The views of a scene show one set of named points, each view turned or mirrored, shifted and resized as a whole, with a little noise and some points left out.
(in the rows, 128 means zero)

Scene 1
View 1
sadu: [169 112 122 108 112 160 136 118]
runun: [171 130 121 109 122 169 124 118]
Zivob: [153 149 126 140 106 174  96 124]
topo: [156 116 126 119  94 163 135 118]
losap: [171 108 121 102 114 158 138 116]
ses: [181 147 122  93 138 183 145 110]
vimi: [174 119 119 116 139 155  94 126]
Kaz: [145 113 128 128  72 166 140 117]
Luzad: [143 173 133 137  79 206 132 110]
Nurok: [154 101 123 138 102 145  91 128]
Raro: [153 116 130 104  67 180 181 106]
niba: [138 140 133 129  55 191 164 107]
borum: [161 111 123 113  97 161 138 116]
dev: [170  82 121 107 117 135 121 123]
porev: [136 118 133 144  60 167 127 120]
lon: [166  84 121 114 109 137 115 125]
lafe: [161 127 124 113 104 171 136 115]
vid: [138 144 132 127  57 196 166 107]
View 2
lafe: [115 113  99  96 124 116 136 140]
losap: [130 113  92 103 126 105 131 135]
vid: [100 123 116  91 105 149 151 138]
vimi: [127  99  86  98 148  81 117 145]
sadu: [125 113  96 102 125 108 130 137]
Kaz: [118 116 123 104 114 123 137 140]
runun: [115 108  91  93 134 106 130 142]
ses: [122 113  73  91 133 108 134 136]
niba: [102 123 119  93 104 146 149 139]
Zivob: [ 95 101 114  87 139 109 128 156]
topo: [120 113 109 102 120 114 133 139]
Luzad: [ 79 112 109  78 124 140 144 150]
View 3
porev: [121 167  95 151 125 116 163 158]
Luzad: [127 187 103 178 105 124 163 104]
lon: [102 104 126 130 145  96 181 148]
dev: [100  95 132 131 143  90 178 143]
Zivob: [123 149  95 142 128 118 192  99]
sadu: [104 120 138 154 129  98 167 127]
Kaz: [107 139 122 155 127 102 160 160]
Nurok: [111 120  99 123 145 104 194 137]
ses: [102 117 154 165 120  96 170  94]
losap: [100 114 141 153 128  95 169 126]
Raro: [103 157 142 184 108 101 134 158]
topo: [110 138 124 156 127 103 165 137]
niba: [118 184 112 182 106 116 141 149]
vimi: [107 105 122 133 141 102 195  98]
borum: [106 130 130 155 129 101 164 138]
lafe: [108 136 130 162 124 105 168 123]
View 4
Zivob: [137 212 105 109 132 132 161 101]
runun: [143 185 126 125 117 129 130 119]
borum: [137 174 120 128 125 133 127 117]
topo: [137 177 114 126 131 135 131 114]
porev: [124 171  90 124 156 143 141 100]
lafe: [144 187 124 125 126 142 133 117]
Raro: [143 158 124 141 148 171 111 116]
losap: [143 178 131 128 111 124 124 127]
sadu: [143 179 128 127 117 128 128 124]
vimi: [140 207 124 112 101 100 148 123]
Kaz: [130 167 103 130 144 142 131 109]
ses: [159 200 147 122 103 136 130 127]
Nurok: [121 182  97 116 124  98 149 114]
vid: [142 175 110 134 162 183 130 101]
lon: [126 169 112 125 114  96 130 126]
dev: [131 168 121 127 106  96 124 131]
niba: [140 173 107 133 163 178 128  98]

In a view up to two points have been moved. Name them for each view, in the order of its rows, or write none.
view 1 -> ses
view 2 -> vimi
view 3 -> Kaz
view 4 -> runun

Scene 2
View 1
tuta: [ 80 108 129 184 168 122  95 150]
Koru: [104 109 149  64 154  84 105 133]
tir: [102 129 143 129 144 113  81 104]
vogop: [104 131 140 152 147 117  81 110]
Vot: [ 83 104 143 120 161 103 103 148]
fise: [ 76 123 142 150 156 125  88 119]
lom: [127 139 139 135 140  96  79 108]
Pozem: [ 64  97 139 136 172 118 109 161]
bes: [147 137 139 118 137  81  79 113]
tobir: [ 96 121 154  63 147  89  95 113]
Zuted: [ 35 123 154 142 159 158  79  91]
lel: [ 70 107 139 140 161 119 100 142]
View 2
lom: [ 68 106  94 177 136 175 112 152]
Vot: [105  85 109 153 122  96 144 152]
vogop: [ 47  93 102 174 122 128 136 129]
Pozem: [ 99  79 122 152 110  73 163 141]
fise: [ 65  87 115 177 122 115 160 128]
tobir: [128 103 114 168 143 154 136 179]
lel: [ 84  85 114 164 115  91 161 133]
Koru: [141  99 112 153 136 137 125 182]
bes: [ 67 106  76 158 137 155  97 155]
tir: [ 65  95 102 176 129 136 136 144]
View 3
vogop: [130 126 144 129 145 134 159  78]
Vot: [ 88 115 131 123 126 130 140 110]
tuta: [118  97 159 162 132 120 141 109]
fise: [116 111 152 127 137 112 153  85]
Zuted: [138 111 170 119 153  80 168  60]
Pozem: [ 95  88 156 154 123 103 135 122]
tir: [117 133 137 119 141 135 159  75]
bes: [119 146 118 116 142 176 164  69]
lel: [ 97 108 145 131 132 114 144 101]
Koru: [ 66 140 101  86 120 143 144  91]
View 4
Pozem: [124  86 132 137 150 111 133 105]
lel: [128 103 126 135 145 113 138 108]
Koru: [122  91 147 142 120 138 120 122]
vogop: [128 144 125 132 133 120 144 107]
tir: [127 140 130 131 124 130 135 111]
tuta: [122 112 120 136 149  90 149  89]
fise: [131 123 120 130 147 117 139 109]
Vot: [121  98 137 136 133 119 130 109]
tobir: [125  89 154 138 111 161 112 135]
Zuted: [151 122 106 112 176 128 141 126]
lom: [122 150 136 137 108 129 140 109]
bes: [117 150 147 142  94 135 134 108]
View 5
Koru: [100 117 143 127 110  95 145 102]
lom: [110 151 113 124 124 129 160 124]
Zuted: [116 173 142  90  68 127 150 134]
bes: [113 140 107 132 132 121 160 117]
lel: [ 99 172 144 120  94 113 141 125]
Vot: [ 96 160 147 130 105 105 141 113]
tuta: [ 94 197 138 129 100 117 143 132]
vogop: [112 166 119 118 108 129 158 129]
tobir: [108 115 136 115 104 102 151 105]
tir: [110 152 124 119 106 122 156 123]

In a view up to two points have been moved. Name them for each view, in the order of its rows, or write none.
view 1 -> none
view 2 -> lom
view 3 -> Zuted, Pozem
view 4 -> Koru, tobir
view 5 -> none
